Points on a hilly landscape, in no order, each with its height.
A climber steps from a point to the highest of its 2 nearest points, and stops where none of them is higher. Distance is the straight distance between rows; heights are no part of it.
q570 h=68.6: [ 14 -27   2  -8  13  -4  58 -46  36 -42  44 -27  12  12  -8 -23  25 -70
 -15  -5 -16]
q222 h=38.6: [  3  15  -9 -14   1  25  73 -16 -18   2  28 -34  25   7 -27 -54  20 -12
 -40 -24  10]
q408 h=44.0: [ 14  41 -11  -6  -8  46  69 -20   6   1 -13 -20 -13  15   7 -54  31 -43
 -25 -35  -3]
q58 h=68.8: [ 31  16  22 -24  24  21  18 -25  37 -30  28  14  16 -15  14  -1   7  47
  25  12 -42]
q55 h=5.0: [  2  18   0  55 -20 -30 -23  18 -22  35 -52 -11  -6 -37 -10  55 -43  35
  69 -29  18]
q737 h=8.9: [  1   1  12  30 -20 -33 -33  14   0  55 -19   2 -17 -39 -14  61 -22  55
  36 -30  48]
q434 h=25.3: [-21 -21  47 -31  14  -7 -16  -8   2  37 -43 -24 -18 -28  11  12  20  60
  11 -40  26]
q470 h=20.2: [ 23  30  25  -5  25  12  10  35  33   1 -34  16 -17 -51 -21  -6   4  32
  24   5  32]
q856 h=40.2: [ 50   6  -6 -29  -1  34  57   2  35 -21 -31  45   2  28 -15   6  -4  -5
 -11   4  50]
q174 h=3.4: [-26  11 -14   2 -28 -13   9  20 -43 -18  33 -12   8 -25 -24  -1 -48 -18
  -4  28 -38]
q647 h=26.7: [-14 -20  -2  26 -12  25 -40  -6 -12  -3 -34  30 -39  63  35  13  42   2
 -21  -5  25]
q450 h=9.8: [ 15  49 -25  29 -15  25  -6  39  -4  -2 -26  34   0  -6  -9   8 -23 -18
 -18   5  62]
q721 h=28.7: [-18  26  36 -42  13  30  51 -11   7   5   1 -38  -3 -50 -19 -30  14 -17
 -22 -13  12]
q54 h=32.7: [-32  11  24  31  -8  15 -67   9 -43  17  -3  -4   4  10  20   8   8  58
  -8 -10  -4]
q375 h=43.9: [  6  35 -23  31   9 -52   9 -19  -5   4 -16 -40  24   6  44   2  -7  -3
  90 -25 -54]
q32 h=53.2: [ 11 -12 -10 -10  33  -7  45 -15  53 -24 -12   4 -40  14  25  -7  40 -57
  10   2  19]
q928 h=36.6: [ 52 -33 -34  -7 -14 -18  13   6   6 -22  46  32  63  68 -25  -4 -31   3
 -40  33  16]
q81 h=67.9: [ 34 -48  33 -39  10  51  -8 -31  11  -8   8  34  27   0  -4  17  22   6
 -56  -5  13]
q484 h=74.2: [-20  15  -7  28  15 -45 -23  40  -8   1 -24   1 -16  -2  19 -10 -17 -35
  40  11  -2]
q274 h=34.5: [  0  46   7  -4  13   6  56   1  -3  -8  28 -41  14 -36 -12 -48   0 -37
 -11 -11 -15]
q89 h=62.1: [  3  36 -36  20  19   2 -18  -2  16  -8 -36  11  -3  55  66 -29  27 -33
  29   3 -23]
q183 h=42.8: [ -5   2  20 -26 -30  23   5  20   6  28  11   6  -2 -78 -57  19 -34  25
 -27  10   4]
q975 h=76.5: [ 37 -10  26 -32  22  42   5 -32  37 -40   2  38  12  22  16   0  30  21
  -8   6  -8]
q145 h=32.4: [-37 -43  -8 -26 -16  39  13  -1  -9  20 -39  -9 -39  32  14   1  24 -48
 -47   0  57]
q949 h=56.5: [-13 -34  -7  31  18 -77 -20  31  11  -3 -17  12 -30   9   9  32 -12 -34
  41  25  14]
q895 h=56.0: [  8  11 -29  27  43 -20  11  14  13  -9 -55  16 -20  39  43  -1  33 -13
  51 -11  12]
q667 h=38.3: [-13  56  24   9  -3  33 -38  19 -43  15   4 -13  25 -19  17 -20  -6  54
  -7   2 -30]
q531 h=58.9: [ -4  49  -2  12  10 -38 -10  31  -6   9 -10 -18   3 -27  13 -30 -23 -11
  53  -4 -44]
q619 h=6.2: [ 32  31 -32  19 -19  19  16  28   0  -2 -34  34  -5  52  15  -8 -22 -40
  -6  11  39]
q554 h=36.5: [-48 -57   8 -35  12  -8 -16  10  19  23 -27 -26 -43 -10  19   4  11 -48
 -28   2  47]
q338 h=48.3: [  9  -1  -1 -20   2  43  47 -26  31 -23 -15  15 -27  33  21 -23  43 -38
 -17 -16  20]
q416 h=51.4: [ -6  36   5 -17 -21  12  -3  28 -10   3  10   5 -16 -69 -40   2 -30  50
   7   6 -36]
q715 h=18.3: [ -9   1   9   9  11   5 -29  10  -1 -13   2  14 -10   3   8  12   7   7
  -5  12  22]
q872 h=48.6: [-17  32 -21   0  -3 -39  -8  -9 -15  -4  12 -25  -6 -22  -5  -4 -16  28
  51 -19 -77]
q167 h=9.5: [-10  20 -15  15 -15  21 -16   5 -53 -13  38 -15  51  10  10 -17 -44  -8
 -14  46 -41]
q551 h=42.2: [-23   3   3  -6  -4 -27  53 -16  -7 -10  42 -56 -21 -46 -11 -20   9 -66
 -14  -4 -27]
q14 h=56.4: [-35 -10  19  -6  -9 -25 -20 -14 -28   2  20 -22 -17 -19  -9   3   8  20
  22 -24 -49]
q652 h=12.7: [ 15  -1   1  26   8 -12 -29  24  45  55 -26  34 -15 -35   0  39  11  38
  21 -14  76]
q649 h=19.8: [ 12  -9 -24  -8 -32 -26 -30   7  25 -15  38  29  -4 -31 -39  40 -34  20
  11  21 -38]
q520 h=32.3: [ -9 -18 -29   8 -18 -27 -60 -21 -18 -20  41   7   1  33   1  29 -25  48
  18  23 -73]
q398 h=37.8: [ 12 -17  -8  -1 -10  -2 -22 -18  10 -31  53  20  17  28   7  22 -20  19
   6  45 -64]
q29 h=7.7: [-29 -48  -7  -9 -29 -25  12  11 -46  -1  29  -9  -4 -23 -42  19 -39 -46
 -32  32 -18]
q465 h=32.9: [ -8  33   0  39  10  -2 -50   4 -22  13 -31   9  13  27  26  17  -3  54
  28 -23  11]
q939 h=61.0: [ 19 -43   9 -40  -8  50  20 -35  -9  10  -7  12  26  24 -25 -24  21  -5
 -58 -18  27]
q744 h=64.4: [-16  12  -6  41  16  17 -28 -32  -3 -11  33 -28  -6  37  38 -31  41 -18
   7  -8 -32]
q324 h=14.1: [ 12   7  14   4  -9  26 -12  18  14  11  -3  36  -2 -23 -13  30  -7   7
 -30   3  62]
q822 h=3.3: [ -2  15 -42  31 -39  21   0  22 -46  -2 -27  20  -7  75  25 -13 -11 -62
 -24   7  19]
q584 h=53.7: [ 34 -24  -8 -40  -4  20  35   5 -17  16  11  23  51  31 -49 -36  10  35
 -70  -9  24]
q854 h=59.9: [ 11   3  11  -4  36 -18  49 -28  51 -29  26 -37 -23 -16   8 -16  47 -55
  -3  -8  -7]
q992 h=21.3: [ 26 -12   3 -20 -17   0  39  -3 -20 -11  40   3  51  -2 -46  -9 -40  12
 -21  15 -17]
q827 h=57.1: [-39 -15  19  19  14   5 -26 -28 -21  16  21 -51 -26  -3  22 -22  56  -8
 -19 -25 -12]
q425 h=35.3: [-38   5  33  -8 -10  12 -19  33 -21  30 -13 -12 -23 -66 -24  13 -18  15
 -30  15  20]
q944 h=14.8: [ 26  44   4  35 -11   1  -7  58  34  26  -1  26 -13 -64 -18   2 -16  16
  25  10  58]
q483 h=22.5: [-23 -21  24 -10  38 -17   3 -23  13  24 -50 -22 -33  -4  21   9  26  14
  33 -47  33]
q963 h=22.9: [-22   3 -11  25  -8  41 -18  -6 -25 -13  -8  15  -7  34  28 -15  14 -32
 -26   8   8]
q4 h=24.6: [ -5   7  41 -47  19  26  13  -4  28   9 -20  -3 -22 -43  -6 -13  17  15
  -8  -3  25]
q811 h=49.4: [-51 -19  18  -8   0   3  19 -18 -13  10  24 -65 -16 -32   1 -24  25 -46
 -34   1  -5]
q836 h=50.0: [  1  21 -12  31  44 -32  17  -6  13  -3 -47 -24  20  19  45  13  20 -19
  76 -40  -7]
q663 h=29.1: [-44 -18  39  -9  -4 -18 -42  10 -30  41 -20 -34 -30 -32  -8  20   1  37
  -9 -16   9]
q789 h=37.9: [  0  22  -8  37   4 -22 -27 -10 -23   9 -32 -12  32  14  31  24 -27  37
  67 -25 -34]
q776 h=44.9: [ 32 -13 -35 -16  -7  -5  20  27 -20  -9  38  30  54  63 -35 -49  -5  21
 -63  27  11]
q993 h=60.6: [  6  26  14 -35  -5  11  14 -14  17 -14  21  -9 -10 -49 -23  -2   1  60
  29 -10 -73]
q295 h=28.9: [ 34 -70  -3 -17 -13 -14  10 -12 -20 -18  48  13  59  38 -39  -6 -21 -19
 -43  15 -16]
q211 h=13.5: [ -2 -48 -23 -21 -34 -28 -13   6  -8 -18  32  16  -3 -33 -53  40 -49 -30
 -21  19 -43]
q887 h=19.4: [ -4 -26  11 -22  32 -15  -3  17  57  27 -61  -4 -39 -26   7   9  22  16
  13 -14  65]
q92 h=43.1: [-31 -37   4  -4  14 -48 -19  24  15   8 -26   2 -41 -12   6  23  -8 -55
  -6  24  56]
q322 h=16.1: [ 32 -25   5  -3  22 -15 -10  19  65  11 -29  41 -25 -24  -5  32  21   6
  12   9  64]
q825 h=71.8: [-12  -9 -14  45  14 -21 -31 -44 -13  -8  25 -23  18  50  54  -2  29  14
  40  -9 -54]
q341 h=63.9: [-16 -32  23  10  -2 -10 -36 -38 -28  -5  22 -17   4  24  17  17  28  38
  25 -24 -48]
q289 h=14.9: [ 15   6 -20  -2 -35  17  11 -10 -53  -2  48  -7  76  13 -24  -4 -56  28
 -31  42 -39]
q559 h=44.1: [ -2  32  27 -16 -22  36 -39   9 -23  11  17  13   4 -39 -14  19 -10  78
  -5 -10 -30]
q472 h=55.9: [  7 -19  -7  -1   9 -10  37 -13   0 -40  33   2  22  34  -5 -13 -13 -49
  -5  22  -5]
q604 h=46.5: [ 49 -12   4 -37  -3  10  38   8  24  11   2  33  38   8 -48  -6 -17   3
 -45 -10  51]
q973 h=68.7: [ 12  66 -21  14  14   6  -9  14  22 -12 -31   2  16  16  38 -46  -7 -39
  34  14 -18]
q374 h=25.9: [ -7 -19 -35  19 -23 -53 -29  -1   2 -10  24  16  -2   5 -19  56 -30  34
  39   1 -38]
q865 h=45.2: [ 34   4 -18   6   3   7   4 -21  10 -38  31  14  33  42  10  -1 -32  -7
   3  51 -14]
q118 h=29.5: [-20 -30   0  -1 -14  26  -2 -16   7  17 -42  11 -63  44  38  -6  53 -29
 -13  -4  33]

For each start below, name the point where the climber stops.
q652 => q416
q450 => q484
q222 => q570
q822 => q484
q55 => q973
q211 => q570
q465 => q973
